Points, in no order, along strands that fork and pass close to each other.
Points whose rows are less than 78.1 apart are linked; no others are. Some points are linked to none.
Veb: [ -5   8   4   2 -20 -14 -25  12   5  -6  27  12  15 -10  -1  -2  10 -10
  -7  -5 -14   0  13   4  -5   3   4 -12  18 -11   6   2  -8   1   3   2
   1  11   8   9  -7  -2   3  -2 -12  -3  12  -5  -6  -8  10 -10  -2  15
 -23  20  10  -6 -25]
ker: [ 16  -7   7  22   6   8   1  -9   8 -22  -2   7  -4 -16 -13  11 -15 -21
  11   0 -32 -28  20   5   1  -4  11  -2 -13   4  -1  -1 -11  -5 -12 -14
 -10   3  -8  17   4  -3   3  14 -14  -8   1  -8   4  -1  -3  -9  14  12
   8   3  -6  17  -3]
vugo: [  8 -10  -8   6  15   0  -9   9   1 -11  13   2  -4  -5  -6   0   6   0
  -9   1   1   7   3  -3  -4 -13   2   9   8  -9  -1  -1  22 -12  -5   0
 -10 -12  -8 -14   6  -3  -4  -5   1  -6   2  -5   8  -6  13  -9 -15  14
 -19 -12   2   3   5]
daba: [ -9  10  18   6   3  -7   9  21   8   4   0  -8  11  -6   0  17   7  14
  -8   2  -8 -11   5 -15  19  -1   9   6  -9 -24  -3  26  15  -7  19   8
 -26  13 -11  -1  16 -27  -1 -16 -10  -4   3 -15  19  -6  -1  -4  -8  13
   1 -12  24 -14 -11]
fasib: [-15   1   0  11  14  -6  13 -14   1  -2  -9 -10 -13   1  -4  20   3   6
  -4  -7 -19  -9   6 -24  20   7  -8  22 -16 -34  -8  11  11  11   2   6
  -5   6  -2  15  25 -31   6   0 -11 -14   1  -2  14  -2 -15 -11  -4  21
  37 -20   7   4  -4]
tuzi: [ -6  22 -18  -4 -17 -22  -5  22 -15  22  25   4  11   1   2  -2   7  -9
   5  14  20  18 -20  14  -2  12  -1  -9   7   0   4  -5  -3  -8  10   2
  13  -8   7   3  -2   5  -6 -10   1  28 -10  21 -24  -7   5  -4 -16 -13
 -26   5   6  -1  -2]
Dopip: [  5  -1  31  -7   2  -2  -6   2   4   1  -9 -24   8 -27  19  -4   6 -13
  14  -6   5 -27   3  -8   8  -2  -3  10  -8  -7  10  16  -5 -29 -34 -17
 -31  -4 -18  -7   5  -2 -16   5 -27  -3   6  -2   9   2  10  -9   6  -2
  16  -9  19  18  -3]
Lefud: [ -8   4  -4   0 -12 -11  12 -22  -8   0  -1  -3   7  -3   7 -23   4   3
   3  17   2 -11   0  15  -1   7  -4 -11 -18  21 -12   4 -18  14  18   7
  16   0  15   8   2  16   5   1  -1   2 -13 -16 -14 -13 -10   5  22 -23
  14  12 -16   5  11]
sovof: [ -9 -12   5   8  -8  12 -11   1   1 -17  12   8   6  23 -12 -11 -14 -20
   6   9 -18   2   7   1 -10   6  11 -12  -7   7  -7 -19  -1  19 -14   4
  34  13   1  11 -15  12  -2  30  -6   1  -8   8 -24  -5 -22  11  19   2
   2  14 -11  16  -4]
Kodu: [ -2  -7   0  -6   5  10   9 -16  28  -7 -33  10 -13  21 -11   8  -4  31
  -3  -8  15  16 -19  -5   4   4   3  -7  16  35   3   3 -13   3  -3  -7
 -15 -14  -2  -1  -8   8  22   0  22  -5   6 -12  12   8  -6  14  10   0
 -12   4 -12  -7  15]
Sipip: [-15  -1  13  15  18 -11  17  -8   8  -7 -13 -15  -2 -15  -4  21 -10  -4
   5  -6 -24 -16   7 -14  16   6   6   7 -19 -24  -3  16   0  -8 -15  -3
 -26   1  -7  15  28 -31  -2  -3 -18 -10   9  -5   5  -2  -9 -17   4  19
  25 -19   7  -1 -12]
sipid: [-22   0 -20 -17  17  -3   6   4  20   8 -22   4  -5  10  -2   9  -4  20
  -5  -8  16  16 -34 -11  14   3 -11 -23  27   2   7   5  -3 -18 -13   1
 -22 -16  -5   4  -4 -23   1  -9  15  -5   2 -12   9  -6  14 -11 -11  -5
 -17  -2   3  -9 -11]
ran: [  6 -16 -13  -5   6   7 -25  10 -13  -9  46  -9   6  15   6 -13   3 -25
  16   5   7   8   9 -15  -1  -9  -6  13 -16   4  -8  -4   0 -20 -14  -5
  14  -9  16 -14  -6  12  -5  12  -4  16   6   5 -18 -15  12 -12  -8  -7
  -6 -16  -1  18  -6]
munom: [ 10   0 -11   7   5   2  12   1 -25   2  -2   6 -16   3   1  -8  -3 -10
  -3  12  -3   8   2  13 -13  -7  -1  10 -18  -7 -20 -22  18   4  -2   2
  19  -3  14  -9  24  12  -5   3   2   2 -17   7   8  14  17  -1 -11  -3
  13 -14  14   2   9]
sot: [-14  -5 -10   4   7 -13 -32  12 -11 -13  30 -18   2  25   3  -3   4 -14
  14 -11 -17  14  16 -11 -13   8   4  -6  -3 -14  -5   3  15   0 -13   8
  31   3   8   5   0  -7  -6  21 -17   8   2   9 -17 -21  -2 -20  -6   7
   0 -15  -5  -7 -23]
Mol: [-28   6 -15 -25   8  -6  10  -6  10  16 -21  -1  -3  23  11  17   8  19
  -7   3  20  12 -41  -1  13  -2   3 -18   6  -8   9  11  -4 -14  -5   8
 -20 -14  -2 -17  -8 -19   6 -16  21   7 -12 -11   7  -1   7  -5  -6 -11
  -6  -8   9 -16 -14]
nani: [-16  21 -18   2 -13 -16 -10   9  -8  15  18  17  15  16   6   5   2   3
  10  11  15  30 -22  -6   5  -1  -1 -28   3  15   7 -11   6  14   0  -4
  23  -4  19   3   5   6   2   6   5  19 -18  33 -25   6 -13   4  -5 -15
 -29   1  13   7  11]
Tobu: [  5  10   1  -5 -12   8 -28   8 -24  -6  19 -42 -12   6  14  21  11 -15
   6   6 -25  -7  20 -12   0  13 -10  16  -9  -8 -17  10  10   4   0  10
  25   1   9   8  10  -8   3   7 -20  -6   2   0   8  -1  14 -27 -13   4
  20 -15  16  11  -6]
Zuk: [  9  -4   5   0   4   4   9 -31  -2  -5 -11  13  -3  -6 -18 -10 -10   5
   2  -5 -22  -9  14   6  11   7   4  -9  -2  30  -3   5  -4  25  21 -10
  14   4   1  10  -4  31  -4  -2  22  -7  -4 -32   9 -10 -13  21  27  -2
  -6  10   1  -4  18]
morum: [ -9   5 -14  -5  21   8  21   7 -11  25 -16 -16  -1   4  27 -23  20  -3
   1  -9   1   5   3  -2  -8   8 -24  15   5 -22   5 -12  20  13 -16  -1
  17  16 -12 -11  10 -21 -10   9  -6   3  23  20  -1   1 -13  -5  -8 -16
  30   3  -5  -1   3]
Dutev: [-10  -9  -3   4 -10  -9  -2 -14  -6  -9  10  -1   8  12  -1 -16  -9  -7
   9  18 -11 -14   2   9  -2   9   1  -7 -16  16 -15   2 -22  15   3   4
  23   4   7  20  -6  14   1  14  -9   1  -8  -8 -26  -6 -18   3  29 -13
  14  12 -20   9  -9]
bani: [ 12 -14   5   2  21   7   4 -26  31 -11 -23  14 -15   0 -19  14  -7  22
  -7  -1  -1   4  -7 -11   3   2   6   4  -2  13  -3  -6  -7   6  -5  -4
 -26 -12  -3 -11  -3   2   7   3  23  -7  -5   1  22   1 -14  11  12  12
 -15  -6  -8  -9  12]
zefo: [  1  -3  -1  10   7 -12  13   0   7   0   0  10   6   0 -15  -6  -7 -16
  10   0   9 -23   0  17 -10  -1  10  -8  15  17  17  13 -22 -16 -11  -4
  -4   9 -23  26  -2   4  11   0   3 -10   9 -14 -18 -12   4  -7  11   4
   3  17 -15  -6 -16]
Fovab: [ 14  -9  -1  13 -17   8 -15  -2  -8 -20  10   0   3 -11  -1   3  -6  -2
 -18   9 -28   1  16   6   4   7  10  -6  -2  -7 -29 -15  18  24  28  18
  17  -6  23  -8 -10  18   5   2 -10  -8  -8   3   3  11   4  -5  -4  15
 -14  -4  11   0   9]
mabi: [ 15  13  12  15   3  18  33  10  -8   9 -17  -7  -6 -16   7   3  11  -5
 -19  -5 -32  -4  24   9  -9  13   5  12  -6  -6  -2  -1  45   8  13  -4
  18  14   8   6  25 -10   3  -6 -22  -9   5  13  23  16  25 -10 -34  11
  14 -10  31   3  10]
dazum: [ 20  19 -13   6   7   1  14  17 -12  12  -1 -16   7  -4  19 -23   3 -13
   5  -1  34 -15   0  -3 -10   5 -12  13  17 -14  21  -1   3 -13   1   1
  -6   0 -27  12 -31 -20   0  -2  13  18   2   7  -4   9  -2  -2   5 -21
  14  15 -17  15   9]
nor: [ -7  -7 -20   6  16   9 -21   9 -10  -8  28 -17  -2  32   6 -14   4 -18
   7  -8  -3  16   5 -24  -4   1  -7  10  -6  -8  -6  -8  22 -17 -17  -2
  19   0   9  -6   9  -1 -18  22  -4  22  -7  15 -19 -17  -2 -13 -13  -2
   9 -11 -18  11   1]
fetef: [ 12  -3  -2   1   1   6  -9  -9  -6 -17   9 -15  -6 -19   4   7   2 -23
  18   2 -19 -25  13   9  -3  -8 -10   8 -23   2  -7  -3 -26   0 -28 -14
 -11   3   9  10   5  -7  -4  12 -20  -6   4 -18   5   3  16 -11   6   0
  23  -2   7  20  -6]
datu: [  4 -13   3   1   9  -3 -31  12  12 -13  14  10  -9  -2  -3   6   1  10
 -12  -4  -5   9  13 -14   2  -1   7  -1  15  -1  -2  11  17 -17   6  -4
 -20 -17  -7  -7   3  -2  -4 -19   1 -16  11   0  10 -12   9  -9  -9  25
 -37  -5   5   5  -8]
Mapuv: [-14  21   2   0 -22 -19   2  -1   3  19  15  -1  18  -7   3   1   7   4
 -17  13   7  -1 -14  12  -6  -3   9  -5   1 -19  -3  14 -10   1   7  14
   7  14  10   9  -1 -18 -11 -14   1  16  -7  -6  -3  -7 -13  -6  -8 -15
  -4   5   5 -20  -5]
Det: [ -8  10  -6   6 -18   4  13  23 -17  40 -11  10   8   1   8  16   3   2
 -10 -14   3   5  -3 -12   3  -6  -1   7   8 -36   4  -1  24  15  22  17
  17  26  -7  -5  26 -25   0 -10  -1  -2 -16  19  15   8  -6   6   1 -12
  12  -6   9 -11  14]
Kavi: [ 14  -4  -4 -10   1  16 -19  -1  -4 -26  21 -20  -2 -20  14   8  11 -25
  12   0 -32 -12  23  12  10 -13  -4   8 -18  10 -18 -12  -1   6 -18 -14
   7  14  25  -1   5   1  -5  -2 -12  -1  14 -24  12  12  27 -10 -10  14
  14  -3  19  22  -8]
sebun: [  1 -14  19 -10   4  18 -28  13  22   4  -7  12  -3  -1  10   5  -1  15
   4 -11  -3   3   6  -9   1   2   7  -8  13   9  -1   2  -9 -26   0 -10
 -32 -11 -16  -5   0  -3   0  -8  -3 -16  15   1   3  -9  25  12  -4  17
 -32   9   5   8 -15]
Rete: [  4 -12  -1 -12  31  10  12 -21  25 -10 -29  -7 -13  -1 -12  13   6  23
  -4  -1   6   4 -17 -17   3   8   4  13  -1   3   2 -10   0  -6  -8  -2
 -33 -15 -14 -21  -2   3  10   2  16  -6 -17   6  16  11   0   7  -3  14
  -5  -9  -8  -7   8]
reve: [ -1 -13   1 -18  22   2   5 -15   2 -13  -1 -10 -20 -21 -24   0   9  -8
  14 -15  23   3  10  22  10   1  -8   2 -11  31  15  -3   1  -2   6   3
 -25 -13  18 -17  -4   7   1  -9   7  -4  -9   0 -11  -3  31  19  -8 -10
   9 -14  11 -17  15]
veki: [  1   4  18 -11  -3  -3 -26  10   9   7  -4  18   0  -9   2 -14   9  -6
   0 -14   6  -1   3  13  13   3  -7 -16  19  12  13  -1 -23 -28  -9 -19
 -12  -8   5  17  -4   7  -6 -17  -2  -9  36   1 -21  -7  30  14 -12   6
 -23  26   8   7 -29]
tata: [-12  17   6  -4  -5 -18   4   4   2  15   6  -2  13  -8  -3  11  11   4
 -10   6   5  -4 -11   7   3  -5   0  -5  -2 -24   4  25   4  -9   4  11
 -19   9  -2 -10  14 -18 -10 -14  -1   1   2 -11   9  -1   2  -6 -10  -3
  -5  -5  16 -26  -8]
rop: [ 11 -11  10   6  -4   1   6 -37   1  -6 -28  12   6  -1  -1   0 -10   8
  -4 -10  -9  13   9   2  18   4   3 -10  -4  28   4  -5 -15  34  26  -5
   2 -11  20   0   1  26  -1   1  28  -3   1 -24   4 -12 -18  15  30  -5
 -25   9   2  -2  29]
Duzup: [-28  -1   3  -3 -23 -10  -8   2  -3  10  -1   9  18  22   1   9 -14  15
  -4  -5  -7   4  -2 -13   3  -3  -2   0  -8 -24   3  -1  -1  23   5  16
  23  30  -3   4  11 -22   4   3  -2  -2   3  13  -8   2 -38  -7  26  -6
  21  12  -9  -3   3]
lifos: [ 21  -4  12  11  -2   0  -2  -8  15 -11   0  19   4 -15 -22   5 -13   9
 -17  -1 -19  -8   3   6   4   4   9  -9   4  16  10  10  -2   7  12  -4
  -7   2   0   4   1   6  -7   6   3  -8  13  -7  14  -4  -3  16   1  14
 -27  21   8  -9   6]
Tepu: [ -4  -3  -3   2  11  -3  11 -16   5  -3  -9 -25 -11 -13  -2  -3  -1  -5
   8   2  10 -12  -9   4  -4   0  -8  15  -6 -15   4   8 -18 -15 -27  -3
 -15  -1 -17  -2  -2 -12   3   7 -17   1  -3  -4   6  12  -9 -14   8 -10
  35 -11 -13   6  -3]
Tula: [-19   8  -4 -24  -8  -7  18  -3  15  12 -21   5  -5  30  10  17   4  30
  10   2  29  22 -37 -17   5  -8   1 -13  11  14  -1  -3  -3  -7   6   4
  -2 -19   0 -22  -9  -1  15  -8  22   7 -12  12   5  10  -3   0  -3 -18
  -9  -9  -7  -6  -5]
led: [-12  -4  -7  -4   7 -12  16   0  -9  11  -4  -3  -6  13   1  11   6  10
  -5  18  19   9 -19   0   4  -6  -2   6  -6 -24  -8   2  21 -13   2   9
 -16  -9  -4 -24  18  -1   5  -2   8   7 -23   2   6   4   0  -5   2  -6
  16 -17  12 -14  -4]
tukof: [  3 -14  -1   4  -9  19  -6   8   1 -17  15  12  -2   7  -5  -6 -17 -13
 -11  -6 -24   0  20   9 -18  -1  15  -9   8  -1   0 -14   9  26 -10   0
  30  16 -10   8 -24  11  -4  20  -8  -5   6   1  -9  -5 -17  15  -1  16
  -7  11 -13   6  -3]
bonod: [ 27 -17   0  -1  -9  18  -8 -18   8 -23   9   7 -14 -20 -19   6 -23   0
 -22   1 -40  -6  14  18  10   6  11 -12  -2  21   4   0 -11  15  11 -11
   3   7  10  -6  -9  12 -14  -1   3  -9  20  -9   4   3  -9  25  -1  23
 -20  -3  -4  -4  10]
kofa: [ -4   3  -5   9  10 -14  17 -12  -5   5 -11 -12   1  -2   8 -15   0  -1
   1  -9  20 -11 -10   8 -10   2  -4   6   7 -16  16   5 -12 -14 -17   1
   0   9 -25   8  -3 -13   2   3  -9   0   8  -1  -5  14 -18 -20   5  -9
  36   0 -19  -1 -12]
vop: [ 12  21 -12  10  -1  14  17  24  -8   5   0  -1   2  10  10 -21  -7 -10
  14  -2  36  -8 -10   1 -14   3  -4  15  22  -1  10  -8   2  -6  10  -2
   8  -4 -22  12 -25   0   4  -3  26  17  -5  14   1   9  -7   8   6 -10
   5  10 -26   7  21]
kebo: [ 11 -22  -6   0   3  18  -7 -11   1 -18  10   4 -20  -5 -15  -2 -10  -7
  14   6  -5   3  12   5   5  -8 -12   3 -20  36  -7  -6 -18  10  14  -3
  -4  -8  15   5 -23  21  -2   4   8   8 -15 -16 -10  -9   3  20   5  -1
   4 -10 -21  12   6]
Nebo: [  0   5  -9   5  31   8  17   9  -1   7  -1  -4   0  -3  13 -16  21  -4
 -12 -12 -18   9  13  10 -16   8  -3  -2   6 -14   9   1  47  13  -7  -4
  13  20   7  -8  18 -11 -17  11 -16  -9  25  -2   5 -18  -1  -3 -31  13
   3  -1   9  -9   0]
rize: [  4   1  11   0  10 -13  14 -40  14  -2 -29   3   8  -6  -5   6  -2  21
   2  -7   7   5  -1  -5  11   2  -3 -16  -8  27  10   1 -13  22   9  -3
  -6 -17  23  -5  13   5  16  -2  18  -1   8 -26   2   7  -8  18  20 -18
 -15  12   5 -11  28]
lolo: [ 14  -3  -8   0   1  18 -19   1  -9 -18  25 -25  -4  -1  14  14   3 -20
  10   8 -28  -6  28   1   0   0   0   8 -17   3 -28 -14   6  18  -4   3
  19   1  21   2   3  -5  -1   9 -13  -1  -5 -13   7   5  12 -11 -15   3
  16  -1   8  17  -2]
rukam: [ 10   4  28 -13 -16 -14 -32   0  11  -2   4  17   9  -8   5 -13  11  -5
  -2  -7 -12 -13  25   4  20   2  -5  -4  10   1   7   8 -19 -24   1 -19
 -13   7  13  10  10  19  -3  -4 -16  -4  24   0 -16   5  22  11  -3   3
  -8  26  11   2 -26]
midom: [ -3   3  -4   2  -2 -18   1 -16  -2   3  -6  16   1   7  -3   4   7  21
  -7   6  -3  11  -9  -9   2 -12   1  -1 -11  -8  -8 -16  10  19   0  10
   9  -6   9 -13  16  -3   0   4   8  -9  -5  -2   6   3 -16  -8   9   2
   0   2   7  -7  14]
Debor: [  2  15  -2  -3 -22 -13  22  15  -4  17 -17  13   0   6   0   1  -9   6
   7   5  36  10 -20   8 -17  -6   2  -8   3   6  -8  -8  -4   3  15   4
   1  -6   1  -5   3   6   8  -4  15  14 -23  11   2  14   5   6   1 -15
 -10   5  -1 -20  12]
bupav: [  3 -18  -1   0   5   6   5 -24   5 -16  -9  12 -18   3 -19  -2  -9   4
   9  -1  -3  -6  11   8   2  -2  -7  -4  -8  33  -2  -1 -15  16  15  -5
  -5 -12   8  13 -12  22  10   9  18   2  -8 -16  -7 -12  -8  21  20   8
   0   6 -18  -2   3]
Delu: [ 11   5   0   9   7   9  26  11  -8   1  -7   2  -6   2  -5 -17  -2  -4
   7   1  42   0 -15   2 -15  -4   3  17  12   0   4 -15   1  -8   5  -3
  -1  -8 -16 -12 -18  12   7   4  14  12  -6  16   5  20  12   1  -8  -6
  15  -7 -15  -3  22]
keb: [ 16 -28  -6 -10  19  20  -5 -11  20 -19  13   0 -26 -16 -20   4 -12 -12
  10 -13  -4   1  18   6  -3 -13  -4   9  -8  34   7  -6 -28 -10  -1 -16
 -19  -5   6   6 -22  13   1  -9  10  -1  11  -8  -8  -9   6  21  -4   8
   2 -21 -21  10   6]
Nisu: [ -8   8 -19  -2  -3   8  -2   9  16   9 -14  13  -4   9  -4   9  -9  19
 -10  -4   9  23 -29 -11  -1  -4  -6 -14  28   2   3   2   4   2 -12   3
 -15 -21   1  12 -12 -13  -2 -12  24  -2   0  -2  12 -13   3   1 -14  -5
 -36   2   5  -6  -2]
vusub: [-17   5  -6  -7   1 -14  16   2 -16  16 -21   5   4  19   1  16   3  20
  -3  -4  21  16 -23 -17   7 -14  -6   7   6 -28   7  -6  24  -8   5  12
   3   9  -5 -23  25  -5   0  -9  15   8 -19  16   9  11 -17  -3  -4 -11
  13  -9   0  -1  -3]
dav: [ -8  -6  -1 -12  19  -3  20 -25  10   0 -25 -15 -12   2  -5  18  10  12
  10   6   9  -2 -21  -5   9   4  -2  13 -12 -13  -6  -4   6  -9  -2  10
 -30  -8  -9 -32   6  -4  12   0  -1  -7 -25  -1  15  15  -5   0   1   7
  25 -16   4  -7  -7]
fisil: [-24   1   3 -13   3 -19   8 -30   1   1   0  -8   1  -2   7 -11   1  25
   4  14  19  -1 -24   4  -3  -8  -5  -5 -25   2 -13   5 -15  -3   4   7
  12  -4  18  -9   3   4   4  -9  -9   2  -2   9  -2  14 -29 -16  14 -26
  36  -4 -13  -4  -7]
Riri: [ -9   3  27   5  -2  -3   7   1   0  -3  -6 -22   4 -23   8  13  -3  -4
   1  -3 -13 -25   6 -10  10   4  -3   7 -11 -17   3  25  -7 -20 -24 -12
 -23   4 -13  10  20 -20 -11  -4 -33  -5   9  -4  13   3  -1 -17   4   2
  20 -24  21   8 -10]
kunaf: [  4  12 -13  10  11  -7  15   2 -11  15  -6 -10   5  -2  18 -23  11  -7
  -8  -9  15  -9  -1   0  -9   6 -10   9  13 -22  21 -10  -3  -5 -15   2
   2  13 -26  10  -9 -27 -10   6  -2   9  16   5  -4   9  -5  -7  -1 -10
  28   9  -9  -1  -3]
kepat: [  7  -1 -14  -9  15   1 -11  12 -18   1  31  -8   8   3   5 -21  10 -18
  10   2  15   3   3  -1  -7  -3  -5  17  -8   4   5 -11   2 -13 -12  -7
   9 -11   5  -9 -15   9  -9   0   9  12  13  10 -20 -11  16 -10 -17  -6
  -6  -8   2   8  -6]
gan: [  9   6  -3   5 -26  21  -6  17  -4   4  10  20   3   4  -1   4 -16   1
 -16 -13   5  15  -7   3 -13   1   4  -9  25  -5   8  -4  14  22   8   1
  17   7 -11   8 -25   3  -9  -2   3  -1 -11  15   2   3 -16  19  -8  17
 -34  12 -17   3  19]
duva: [  6   0  -2  -2  -7   7   1   2  -9  -9   4 -22  -4   1   1   1  -2  -4
  11  25   9 -11  -8  -2  -3   0 -10  19 -21   0 -15   4 -22 -11 -13   6
  -2  -7  -7  -6   0   3   3  15 -11   7 -15  -2   1   5  -3 -13   3 -17
  28  -4 -16   4   6]
fos: [ 24   2   6  12   3   5   8   9   4  -8   0   8  -1 -21  -9   4  -1   5
 -12  10  -8  -6   4   9  -4  -7   3   8  -5   2   2   3   8  -7   9  -2
 -18  -7 -14  -9   1   2  -3  -2  -2  -2   4   5  18   8  14   2 -13   8
 -19   3  15 -10   5]
Luf: [-25  19 -17 -11 -10 -22   4   6   0  14  -1   5   9  25   4   3   5  16
  12   5  25  26 -30 -29   9 -16  -2 -17   6  12  10  -6  -2  -7  -1  -1
  20  -8   9  -4   1   0   8 -10  12  14  -9  24  -4  13 -22  -3  -4 -21
 -13   2  -8   9   5]
likag: [ -9   8  -2  -7  -4  -7 -39   8 -24  -6  33 -30  -2  19  10   1   4 -22
  10   0 -17   4  21 -14 -12  10  -9  -3  -6 -20 -11  17  10  -7  -1   1
  34  13  18  -3   7   5   0  11 -27   2  13  -5 -10 -16  11 -20  -1   9
  13 -18  10   4 -19]
vume: [  5  -5   8  -6  21   4 -14   5 -16   5  19  -5   7   0  17 -29  16 -26
   2  -2  25  -6   5  -4  -2  -1  -4  11   9  -4  11  -3   5 -25 -22 -11
  -7 -10  -8  -9 -15   7 -19 -16   5   0  24  -8  -9  -6  27   0  -7   5
  -9  -6  11  18  -9]
leso: [  2  -9  23 -13  -3  21 -25  16  16  10 -19   8  -9   3   1   0  -5  15
   0 -13   3   1   5   6  -1   7   2 -10   8  24  14   8 -21 -23   3 -13
 -24  -1  -7  12  -2   5   5  -4   0 -19  19  -2  -5  -7  31  18  -5   8
 -23  33   5   6 -20]
mapo: [ 11   2  -7   7  -7  -2 -21   3  -4 -14   9 -16   7 -11   2  12   2 -10
 -24   4 -30  -4  25  -2  16  11  12   6  -1  -3 -29  -5  18  15  30  10
  12  -3  33  -7  -1  18  15 -13 -17 -16 -14  -6  10  14  22 -21   2  22
  -8 -11  19   1   1]
mezom: [ 10   8   9   1 -27   7  -2  15 -12   4   1 -19   2  -5   4  10   0   1
   4  31  -3 -10  -1  10  -7  -2  -4  19 -16  -6 -14  15 -13  -9   6  14
  -6   3 -13  -3   0  -2  11   6 -10   3 -12   2   5   7   4  -9   6 -17
  20   2   0   2   8]
fikel: [  7   2  15  -4 -19 -10 -28   1  12 -16   9  20  11 -16  -4  -6   7  -3
 -12  -1 -21 -11  28   3  13  10   4  -5  12   3  -2   3  -4  -2  20 -10
  -9   9  15  -3   1  16   7  -2  -7  -9  16  -7  -4   3  20   1   4  10
 -18  22  13  -4 -22]
sez: [ -7   8  -3   6 -32  15  -9  10  10  10   2  19   6   8  -7  15 -15  11
 -11  -5  10  23 -26  -9  -7  -4   1 -15  29  -2   1  -2   6  19  -4   8
   2 -15  10  14 -20   1  -1  -7  13  -4  -6   5   6  -5  -9  10  -4   1
 -43  11  -2   0  11]
Geraf: [  9   4 -11   2 -15   6   3  -7  -4  -1   4  21   0 -11  -5  -7   3   4
 -11   6   2  20  -3  19 -11  -2   3 -13   6  29   6 -20  -7  19  11  -4
  16  -5  18   0 -13  23  -2  -1  20  14   3   4 -14  -4   2  15  -9  -2
 -22  -5   8  -6   6]
duf: [ -3  18  -5  -2 -27 -18  13  19  -8  23   4   7   7  -1   0 -10  -7  -4
  11  16  28   3 -20  14  -8  10   6  -8   1   2  -6  -1 -10  -3  23   3
   9   0  15   6   5  13   2  -8   5  24 -21  18 -15   5   3   8   3 -31
 -10   5  -2 -15   3]
difit: [ 17 -17  11   1  25   9  -8  -9  14 -20   2   9 -12 -15 -21   7 -16 -12
  11  -7 -18 -11  22  13   4  -9   5  -1  -8  20  13  -3 -23 -15  -7 -13
 -18  -3  -3   6   1   5  -1   4   0 -14  13  -3  -5  -5   8  10  10  12
 -12   2  -6  13 -11]
Bip: [  6  -2   3   8   8  -3  22  -1  19   0 -12  -4   1  -5 -11  -6 -12  -9
  12  -4  -4 -28   6  11  -8   0  13   3   4  14  10  23 -10 -15 -16 -11
 -12   1 -42  22  -5   7  16   7   1  -1  -2 -14  -5  -3   3   6  13  -5
   5   7 -12   3  -6]
lopo: [  0  -6 -10   1  26  18  14  19  -8  17 -11  -1  -1  -2  21 -15  22  -8
  -7 -16 -13  16  16   2 -14   2  -1   3  12 -11  -3 -10  35  25 -11   4
  19  19  -2  -9  16  -8  -6   6 -12  -3  17  10   5 -16 -10   1 -20  -4
  15   1  -3   0   9]
zuge: [ 15  -7  -6   4  -7  17  -9  -5  -1 -23  14   4  -9 -17  -6  -5 -12  -5
 -14   5 -37  -6  21  13  -1  -1  12  -7  -5   9 -10 -15   3  22   6   1
  15  10  10  -6 -12  14  -3   8  -8  -9   5  -3   4   4  -6   8  -8  20
 -10  -4   0   0   7]
Vodu: [  3   2  -2   0   2   4  21   9   3   6 -13  10 -10   1 -10  -1   1  10
   1   3  33   7 -20   6 -12  -4  -1   0   9  15   1  -9  -1  -4  10   0
 -14 -14 -12  -8  -9   8   7   2  18   7 -15  10   6   7  16   6  -9  -7
  -6  -7  -3 -18  12]
guro: [ -6  -9   1   4 -11  21  -2   9   2  -7  10  18   4  15  -3 -13 -12  -4
 -17 -14  -5  13  -2   5 -21  -2   7 -10  26   2  13 -13   7  22  -8  -1
  30  19 -16  14 -26   6  -7   7  -1   3   4  12  -9  -1 -22  19  -2  18
 -21  13 -16   7   9]
zedob: [  2  -2  11  12 -18 -22 -10   8   3   0   8  18  16  -3  -3   2   3 -16
   5  -2  -9 -14   9  16  -8   3   4 -17  20  -1   9   4 -21 -11  -6   0
   4  17  -2  20   0  -1   1  -6  -9 -10  18 -12 -27 -13  12 -16   4  12
 -19  20  -3  -4 -26]
mun: [-14  -1   0 -10  -6 -24   9 -29  -6   3  -6  -6   6   1  13 -12   6  22
   5  16  16   1  -9  11   6   0  -3 -13 -26  18  -7   6 -19  12  17   3
   6 -12  21  -4   4  11   8  -4  -3   5 -16   4 -16  -3 -16  -9  20 -27
  11   4 -14  -6   9]
ramin: [-23   2   1  -3 -10 -19  -2  -8  -9   9   6  -2  12  17   7  -4  -2  20
  -3   9   6   5 -22  -6   5  -7  -3   0 -16 -18  -5   2  -9   6  -1  10
  25   8   8  -1  13 -13  -6  -7  -1   8   0  12  -9   9 -37  -9  11 -13
  27   0 -13  -5 -10]
gilan: [ 10   2  32  -6  15  -6  -9   6  -8   5  -4 -18  12 -16  28 -22  17 -17
   8 -11  25 -18  -1  -7   8   7  -3  13   8 -11  13  13   4 -33 -26 -14
 -27 -13 -17 -13  -8   1 -24 -12  -9  -2  18  -4  -2   6  22   8  -2   2
   6  -8  22  12  -3]
Narun: [ -4   1   6   9  10 -10   3   8  -2   2  -1  -5  -1   1  -7  21  10   8
 -11   4 -10  -3   6 -16  19   2  10  11 -10 -26 -13  20  22   8  21  16
  -9  -3   4   4  18 -20   5  -1  -3 -10  -4 -14  15  -7  -6  -9   1  23
  15 -23  18 -11  -5]
fizas: [ -1 -14   2   3   3   1   8  -9  13  -5 -12   3 -11  14 -18  -4  -8   5
  11   5  -5 -13   5   3  -3   4   6   4  -7  24  -6  10  -9   3   3   0
 -18  -8 -22  15 -16  19  15  13   9  -6 -13 -20  -3  -8  -6  17  20   4
   6   8 -18  -6  -5]
vek: [ -1   6  -7   5  -6   3  22  16 -16  33 -22  12   2   1   8   6  -1   9
  -8  -7  13  14  -4  -9   0 -14  -5  14  12 -33   6 -13  24  -5   9  12
   2  10 -19 -14  17 -16  -2  -6   8   6 -21  22  20  15  -2   0  -3 -11
   9  -3  -2  -1  13]
dap: [ -9  15   4   3 -30   8   1  14 -11  19   1  13  19   9  -4  17 -10   5
   1  -8   3   4  -6 -11  -1  -8  -1  -1   5 -26   7  -3   8  23  14  20
  15  26 -12   1   1 -18  -2   5   2   1 -15  16  10   1 -21   9  12  -4
   2  19 -10  -1  22]

A fork is a point with three links. Follow the links from the first point to the second and name the forks in between, in order.
Mol, Det: tukof
mezom, lopo: kunaf
Zuk, Dopip: bupav
ramin, sebun: tukof > zuge
mapo, nani: zuge > tukof
Bip, mapo: zuge

A fork is a point with three links, a tip a point with one. Leave the first point through the second and follow the links. Name the first fork or tip that comes.
ramin, fisil: tukof
likag, Tobu: bupav
Veb, fikel: zuge
mun, fisil: Kodu
sipid, Mol: kunaf
sot, nor: Mapuv
